The views of a scene show one set of named points, each view turned or mirrored, shifted and resized as a whole, with a little noise and some points left out.
In the rows, 100 means zero.

Scene 1
View 1
Bilid: [109,89,110,89,103,98,106,103,99,97,107,92,108,103,99,100,100,85,99,90,99,108,109,97,100,91,104,102,89,92,109,92,89,109,71,100,103,105,104,86,85,90,106,110,108,88,93,103,97,104,93,80,112,107,86,106,102,84,97,107,107,113,98,92,108]
samin: [103,96,100,95,100,99,97,100,102,100,106,104,106,106,95,101,100,87,84,97,101,110,110,94,99,97,103,105,93,108,98,106,94,110,89,98,95,117,95,91,94,101,108,102,104,93,94,107,102,104,102,80,103,100,90,106,95,94,101,105,103,109,96,107,105]
Tizok: [116,94,99,93,106,98,97,100,100,120,110,97,116,107,97,97,113,71,80,92,100,106,113,96,110,95,99,103,80,107,109,123,95,96,104,85,104,107,87,89,97,97,97,117,101,89,109,114,105,111,104,90,89,93,92,103,86,100,103,107,90,96,97,108,97]
Meko: [102,109,99,107,98,102,94,98,97,103,106,118,103,103,96,91,89,100,75,111,107,111,116,97,93,97,97,92,103,112,99,111,91,119,104,88,94,122,87,94,101,105,109,103,99,102,99,109,105,97,114,91,104,99,92,101,91,98,110,114,96,109,92,119,94]
suvi: [118,111,110,114,100,99,102,95,82,104,93,112,108,98,114,83,90,91,89,93,114,108,120,113,98,77,96,74,94,91,124,105,84,114,103,80,116,110,84,88,98,85,103,118,95,90,109,111,95,92,102,99,106,103,93,96,82,91,108,112,82,95,89,115,94]
keseb: [120,109,123,109,107,97,107,102,82,110,94,108,110,92,116,92,93,99,100,93,110,101,121,118,93,78,99,75,88,74,134,96,85,114,88,83,126,97,102,81,89,71,99,124,103,89,104,112,91,92,94,102,116,105,100,99,87,89,114,120,87,99,96,99,93]
duluk: [103,99,111,88,101,94,106,105,110,104,121,93,114,99,92,104,97,83,100,92,95,101,111,97,106,103,101,104,90,103,110,82,98,118,66,104,97,103,105,88,93,84,109,105,110,89,101,100,108,118,85,90,116,110,78,104,113,82,95,108,102,113,104,86,98]
zopo: [102,102,103,98,101,100,96,102,103,106,109,110,106,102,93,101,96,95,82,105,101,106,113,96,95,100,101,101,96,108,100,106,96,115,90,95,95,114,98,91,96,99,106,104,106,99,95,108,105,103,105,88,106,100,92,105,98,97,108,113,101,112,99,106,97]
pibul: [115,96,98,100,98,100,102,94,90,97,101,97,109,109,104,82,98,75,84,90,109,115,112,98,106,85,97,90,94,107,109,109,83,104,100,85,101,116,75,92,97,103,107,111,95,87,108,105,99,100,106,85,96,104,81,98,85,86,96,101,91,99,86,115,101]
pip: [104,107,106,105,104,98,94,101,97,110,102,115,108,98,101,107,97,100,84,100,103,102,115,104,93,94,104,98,90,100,106,110,97,114,94,95,106,113,104,88,96,91,104,106,105,96,95,115,102,101,100,91,107,96,103,105,91,103,112,114,95,104,101,108,99]
derun: [116,102,113,100,100,96,109,98,91,100,102,97,112,100,109,89,94,82,100,83,107,106,115,108,104,84,99,85,90,91,123,90,85,113,83,91,112,104,92,86,92,81,106,114,101,83,107,104,98,104,89,92,110,109,84,98,94,81,98,105,89,100,93,100,99]
fam: [128,87,108,98,117,102,101,103,81,119,90,101,106,104,110,93,117,87,81,99,109,110,117,102,93,78,101,93,78,78,121,135,82,85,109,73,122,97,95,79,83,96,86,136,102,95,95,123,85,86,118,87,93,90,110,106,71,105,120,122,98,100,93,109,99]
narid: [105,100,103,99,102,96,96,100,100,105,105,105,111,103,99,107,102,85,89,88,101,104,111,101,103,95,105,103,85,105,104,104,97,110,87,100,103,114,99,89,96,92,108,102,105,87,98,111,103,109,92,84,103,99,94,105,93,95,99,103,96,102,100,105,105]
lunu: [95,101,103,90,99,99,101,105,114,101,123,103,107,102,85,100,92,95,87,110,95,107,111,89,96,109,99,107,102,113,95,92,98,123,78,101,84,114,101,93,95,100,111,98,108,103,95,99,111,111,103,88,114,107,80,103,113,89,103,114,109,122,101,96,96]
zep: [106,112,105,104,100,96,95,100,103,117,111,111,116,99,98,104,98,85,85,92,101,99,115,106,107,98,100,95,87,109,111,105,100,116,96,93,104,112,95,91,104,86,106,106,101,89,109,111,109,114,91,98,102,99,92,102,94,98,103,106,84,96,101,108,93]
povu: [104,107,104,110,100,99,92,97,91,102,93,118,106,101,105,106,95,98,84,93,106,105,115,107,95,89,106,95,91,102,104,109,94,115,96,98,108,120,99,90,98,93,109,101,101,90,94,114,98,97,96,86,105,96,104,105,85,100,106,106,93,100,96,116,106]
Kiso: [101,107,107,105,99,97,96,100,97,101,103,113,108,99,101,106,92,98,90,94,102,103,114,105,96,94,105,97,93,103,105,96,96,121,84,103,103,117,103,90,98,88,111,99,105,91,94,109,103,104,90,88,112,102,95,104,97,94,103,106,96,106,100,106,104]
nuni: [111,101,107,102,104,100,101,100,91,104,101,108,105,101,102,93,96,96,85,102,106,109,116,101,93,89,99,91,94,95,110,109,88,111,93,87,105,109,95,87,91,95,102,114,103,97,96,110,97,94,107,90,107,100,96,102,90,94,112,116,99,108,94,108,97]
miv: [105,94,103,90,106,100,99,105,105,109,113,102,107,104,91,101,103,92,84,107,97,106,112,92,95,101,101,107,92,104,101,108,95,108,87,94,95,108,102,88,90,101,102,110,109,101,93,108,103,104,107,85,106,99,92,107,100,96,109,116,107,115,101,99,99]
View 2
lunu: [83,91,101,100,119,105,107,92,90,91,107,102,94,95,108,89,87,96,86,82,98,102,95,81,100,100,89,103,90,85,77,104,101,95,112,102,98,115,114,107,69,120,85,91,98,79,123,92,101,95,103,106,83,100,114,107,97,104,104,85,82,109,116,114,97]
Meko: [98,88,97,93,109,101,98,96,100,95,103,94,92,106,105,100,93,81,96,77,92,104,101,96,87,118,91,111,92,102,85,102,101,94,106,101,78,102,101,99,88,113,96,97,93,85,112,105,106,96,101,103,104,92,109,110,91,114,103,94,87,117,102,107,99]
povu: [100,97,109,96,106,103,93,95,108,91,96,98,116,92,101,96,100,80,99,75,90,94,99,100,92,101,104,107,90,106,91,112,99,97,104,95,72,103,106,95,91,108,97,91,89,92,112,106,104,99,103,101,107,103,101,106,96,108,110,90,88,112,100,91,105]
fam: [127,94,103,110,98,105,82,90,111,92,84,99,113,105,90,95,115,73,94,94,98,78,117,118,86,103,117,94,90,103,102,94,105,109,111,121,81,95,86,86,117,115,107,84,104,111,94,110,98,90,84,110,96,104,78,95,92,98,110,105,101,127,105,98,93]
duluk: [89,98,110,102,119,102,106,92,95,94,100,105,102,89,109,90,94,99,89,82,105,89,98,77,111,77,96,99,86,82,71,108,100,103,107,102,107,126,118,104,75,118,84,86,94,87,115,89,95,98,106,102,79,113,109,103,107,87,110,87,88,104,112,99,102]
zep: [107,94,101,101,112,98,104,93,106,94,96,95,106,103,103,104,105,83,101,77,100,97,94,90,100,90,95,108,84,101,81,109,104,94,103,101,90,111,111,103,91,106,94,97,91,96,100,97,101,103,109,101,104,106,109,103,111,96,102,86,95,102,102,98,107]
zopo: [96,92,101,100,112,105,100,92,99,90,101,99,103,98,103,93,96,87,91,81,96,100,98,93,95,103,96,104,90,96,86,105,102,96,110,103,87,107,107,102,83,115,92,91,97,88,115,99,103,96,100,106,94,100,105,104,96,107,105,88,87,112,110,107,98]
suvi: [118,93,107,98,104,93,94,101,109,105,96,94,97,106,109,110,102,70,103,79,99,86,116,98,90,102,102,110,91,104,79,102,102,107,103,101,81,110,100,81,105,104,101,93,83,96,95,110,99,97,101,93,105,104,100,108,94,95,115,107,96,123,91,81,104]
pip: [103,92,104,103,106,104,99,92,104,90,100,97,114,97,100,95,104,80,95,81,95,97,101,97,92,98,103,103,89,103,91,108,102,96,113,99,81,103,108,99,85,107,96,91,92,94,112,102,101,96,101,104,102,103,102,102,98,106,109,88,88,113,106,97,103]
pibul: [104,103,105,88,113,97,86,100,108,100,87,99,88,102,105,101,92,87,100,75,94,84,99,96,95,106,94,112,87,94,77,99,98,106,87,108,87,112,94,92,111,124,97,93,96,93,101,104,105,102,100,101,98,102,100,112,96,98,103,103,96,114,95,100,95]
derun: [107,101,113,97,112,95,95,99,106,104,93,102,101,94,111,101,97,85,98,79,103,78,111,88,103,85,102,106,88,91,72,105,99,111,100,101,95,122,108,86,98,113,93,87,87,93,102,102,96,99,103,96,91,113,102,108,100,85,116,104,94,115,97,82,103]
Bilid: [92,104,115,100,115,105,93,94,100,93,94,107,107,85,106,86,94,95,89,83,99,80,105,88,105,86,105,98,88,84,80,106,97,109,104,105,96,120,108,95,87,122,90,81,96,89,117,97,97,95,99,104,80,111,98,105,97,91,114,94,88,113,109,96,98]
Kiso: [94,96,111,97,110,102,100,94,103,91,101,100,113,89,107,95,96,86,96,75,95,95,99,90,98,94,101,106,89,99,83,112,99,98,108,93,83,112,114,98,81,109,91,90,87,87,117,101,101,98,106,100,98,107,107,106,99,102,112,88,85,109,104,92,106]
samin: [92,101,105,95,114,105,92,93,102,90,94,102,104,93,101,90,93,93,93,78,92,93,93,94,97,101,97,105,88,93,85,105,98,98,101,104,85,109,104,103,89,123,93,90,99,88,116,99,104,99,101,106,93,102,103,107,98,106,104,89,87,108,108,107,97]
narid: [98,102,109,96,112,104,94,93,106,92,91,102,110,91,101,94,98,90,96,77,94,89,94,93,100,92,101,105,85,96,84,109,99,99,99,101,87,111,107,100,93,117,94,90,95,94,110,98,103,102,103,104,97,108,101,105,104,99,106,88,91,105,104,99,102]
Tizok: [110,100,98,99,112,102,91,91,108,93,85,97,99,107,94,99,106,87,98,82,99,88,93,100,97,97,98,104,83,95,87,99,104,98,96,116,92,106,96,103,108,121,97,93,106,103,94,98,104,102,99,108,97,103,95,102,107,96,96,93,101,106,105,111,96]
View 3
keseb: [118,90,101,124,83,74,106,110,43,77,116,113,111,118,137,106,106,122,95,152,123,96,93,163,101,100,100,104,94,90,87,92,95,96,102,94,108,87,116,110,113,122,109,94,125,111,90,103,105,114,112,134,103,69,83,97,129,95,107,89,103,148,109,110,101]
nuni: [110,83,103,109,92,81,106,104,76,90,122,93,99,105,115,104,94,110,93,119,114,89,99,137,94,107,102,108,90,109,88,97,106,98,115,99,108,107,113,106,111,114,99,95,105,110,88,110,111,107,103,111,104,75,95,99,107,100,112,98,104,128,108,109,112]
suvi: [113,84,110,117,83,75,108,113,58,98,124,104,104,118,122,102,105,99,82,138,127,89,97,153,94,112,105,100,94,102,86,92,105,91,104,96,113,93,118,107,120,113,109,96,117,95,84,115,103,109,113,106,108,65,78,105,110,92,101,80,115,150,113,120,97]
fam: [121,85,89,106,67,98,96,104,85,106,135,116,88,106,130,100,88,117,98,129,112,98,103,156,90,88,121,93,91,104,114,104,102,80,138,104,96,119,97,94,112,134,95,106,142,94,81,99,92,115,121,110,78,76,97,95,100,76,119,112,115,138,115,107,127]
pip: [113,87,105,114,100,85,113,97,77,88,117,100,104,94,118,102,91,109,98,114,106,93,99,125,94,110,100,111,85,109,98,104,107,90,103,100,106,104,122,112,98,112,102,93,104,113,98,112,101,102,101,113,115,81,102,108,113,103,109,97,105,112,114,99,106]
povu: [114,80,112,118,99,87,113,97,77,90,113,92,101,95,119,88,101,107,95,115,109,94,102,126,90,106,105,106,82,111,101,107,104,85,98,95,112,105,124,112,103,116,98,98,99,106,92,118,100,105,100,107,122,80,97,115,110,105,101,87,110,117,118,109,99]
Tizok: [112,82,82,103,87,85,96,95,91,117,130,117,91,107,97,83,84,105,84,112,104,96,103,120,80,114,100,108,105,105,106,102,114,89,119,84,107,106,119,93,103,100,106,89,100,97,87,123,96,106,115,106,95,81,83,103,103,78,111,110,108,114,111,108,116]
narid: [112,80,96,114,104,85,104,91,80,95,113,100,100,98,107,77,95,116,95,113,102,98,103,116,86,109,96,114,94,104,101,104,106,93,100,81,113,101,127,105,98,106,101,91,84,112,91,123,102,108,102,117,115,85,90,109,115,98,105,99,98,108,111,108,105]
pibul: [109,74,100,107,89,80,97,102,83,113,125,95,92,117,96,79,98,101,77,117,117,90,106,130,81,115,104,106,104,109,89,93,112,97,115,83,119,106,116,97,120,101,98,95,87,93,74,129,109,110,109,98,103,74,75,105,95,88,102,89,109,134,108,127,108]
samin: [108,77,100,108,105,83,103,92,90,94,116,87,96,96,99,84,90,111,92,102,102,93,105,114,86,112,98,115,94,113,94,101,110,101,110,88,114,111,120,105,104,104,95,92,79,114,87,122,111,106,96,109,112,85,96,105,104,103,109,101,98,109,107,110,111]
miv: [107,83,92,102,103,82,101,92,91,88,120,93,97,96,103,103,82,117,97,104,100,91,101,117,92,111,93,119,96,111,90,100,111,106,118,94,105,111,116,105,100,105,97,89,87,123,93,112,113,103,97,120,102,86,103,97,109,102,120,114,93,105,103,100,121]
derun: [111,80,95,119,94,72,97,102,57,90,114,104,104,121,112,81,107,120,87,137,118,96,99,141,89,108,93,111,106,93,84,89,102,104,101,75,118,89,121,103,115,106,107,89,91,110,82,120,112,115,108,129,105,74,72,100,122,93,103,90,95,138,105,121,99]
Bilid: [110,79,89,114,104,79,94,91,75,80,108,90,99,108,106,77,97,134,98,120,103,98,103,127,87,100,91,117,102,98,89,95,100,111,111,75,114,104,115,103,107,111,93,91,75,126,83,115,120,116,96,136,104,86,88,95,120,103,112,105,83,120,98,115,112]
Kiso: [111,81,106,119,109,79,111,95,70,80,109,90,106,97,113,90,100,113,96,116,107,94,99,121,93,111,94,116,88,107,91,101,103,97,93,89,114,98,128,113,100,108,102,91,85,119,95,118,109,105,95,119,125,83,95,109,119,110,104,91,98,112,111,107,99]
zopo: [108,84,101,105,105,79,109,96,87,88,118,91,99,96,104,105,87,106,93,104,105,88,100,118,93,116,93,117,90,114,88,101,113,101,109,97,109,107,121,109,101,104,100,89,88,118,96,116,112,101,96,111,112,82,101,103,108,106,113,102,99,109,107,102,112]
View 4
zep: [75,90,115,108,102,89,98,106,106,98,92,101,100,100,107,112,102,99,114,107,103,90,91,116,94,92,114,100,97,106,90,108,100,103,90,101,98,101,99,95,87,88,90,95,113,98,103,93,87,102,114,109,103,95,86,84,101,119,101,103,97,93,112,107,88]
pibul: [77,105,107,110,105,97,106,92,93,72,90,109,99,96,109,112,113,103,101,108,117,96,95,110,95,105,108,97,108,96,98,83,102,88,100,93,92,93,101,97,91,102,86,95,101,107,106,98,106,95,105,94,106,101,99,90,110,116,78,109,102,101,86,96,87]
miv: [92,100,107,97,108,98,109,107,108,95,92,106,89,86,98,102,96,98,111,98,99,103,85,118,104,93,97,100,111,99,97,115,95,87,105,100,114,90,97,107,104,81,96,96,116,101,100,102,103,104,113,100,98,102,109,105,111,108,93,94,101,111,104,98,86]
derun: [62,94,112,108,102,83,108,88,95,89,87,107,106,101,95,109,114,111,106,98,114,88,102,110,87,98,119,94,109,97,94,99,101,109,89,93,96,89,108,101,104,84,83,108,114,112,106,109,89,95,101,95,105,115,92,83,115,119,98,97,107,102,92,101,86]
lunu: [95,94,108,90,101,92,112,113,102,108,86,104,87,90,93,93,92,84,123,93,103,105,89,119,109,87,99,100,119,103,89,114,107,75,109,97,115,85,104,108,105,88,96,100,127,100,87,106,88,113,114,98,95,99,95,95,104,111,86,94,99,109,114,98,72]
duluk: [75,87,107,102,101,82,109,104,106,110,87,110,92,98,78,103,101,96,120,86,109,97,97,117,105,88,110,99,109,104,88,122,108,92,92,92,102,87,105,105,112,79,93,104,129,97,90,110,76,111,107,100,107,118,90,88,107,111,90,88,100,105,114,98,80]
Tizok: [81,101,108,113,113,103,96,101,112,78,100,111,96,91,107,121,107,110,102,108,107,96,85,114,95,102,102,102,92,98,100,103,95,95,96,101,96,99,93,95,94,90,93,88,99,92,106,90,105,98,114,101,108,100,105,102,109,108,83,103,96,102,99,103,93]
keseb: [59,92,122,100,102,81,106,85,100,88,90,97,115,98,108,108,111,121,104,105,104,85,97,107,69,96,118,90,109,90,99,103,83,130,87,105,110,91,108,103,104,68,79,116,112,123,112,112,97,83,103,97,92,107,96,87,123,124,126,93,116,103,90,108,89]
nuni: [82,102,113,97,106,95,109,96,98,85,90,102,100,89,110,104,103,104,104,106,102,97,90,112,90,97,104,95,113,94,99,100,90,100,103,102,112,91,100,104,99,84,87,102,110,114,108,104,108,92,108,97,92,98,105,98,115,116,104,99,108,107,93,101,87]
suvi: [67,99,119,103,102,90,105,87,91,77,90,98,113,98,122,109,113,112,101,114,111,87,95,108,74,101,116,92,110,92,98,83,90,114,95,103,103,94,105,96,91,89,79,106,102,121,112,102,104,85,106,95,93,94,94,84,115,126,109,106,110,98,86,106,86]
samin: [89,101,105,104,105,95,111,104,98,91,88,107,88,90,100,102,99,92,106,101,103,101,92,119,111,96,101,99,113,103,94,106,99,85,106,94,103,92,97,104,94,93,95,93,116,105,107,100,104,103,109,103,102,101,104,96,105,111,90,102,100,108,100,94,91]
povu: [82,100,111,105,103,89,111,100,94,91,86,99,96,92,112,100,97,94,102,112,97,92,95,119,103,96,109,96,112,104,93,105,90,105,101,97,104,97,99,104,80,90,90,94,115,117,122,99,109,92,109,110,96,93,102,88,104,121,114,107,105,102,96,99,99]
fam: [78,109,113,108,119,107,102,86,114,63,102,108,105,81,116,121,109,130,88,112,98,95,83,110,78,108,99,98,97,85,112,102,72,118,97,109,111,96,90,103,101,72,88,96,92,111,122,98,129,78,109,97,96,104,126,116,129,109,109,98,111,112,78,105,104]
Kiso: [80,94,112,101,99,84,112,103,95,102,83,99,94,94,102,97,96,91,111,103,98,94,97,120,104,91,111,96,114,106,89,111,97,100,99,95,105,93,103,105,90,86,90,100,123,113,111,104,97,99,108,107,97,98,96,85,103,120,109,100,104,103,105,99,92]
Meko: [95,104,113,93,101,99,108,107,92,86,88,97,96,90,122,98,97,88,112,113,103,100,86,116,95,96,101,97,117,99,94,90,96,85,112,103,113,93,101,102,85,98,88,96,109,112,103,97,109,99,115,99,88,80,98,93,104,121,95,109,102,102,99,101,79]

In a view up to two points have been moved. Name them for each view, in the order of its rows, or write none.
view 1 -> Tizok
view 2 -> narid
view 3 -> none
view 4 -> zep
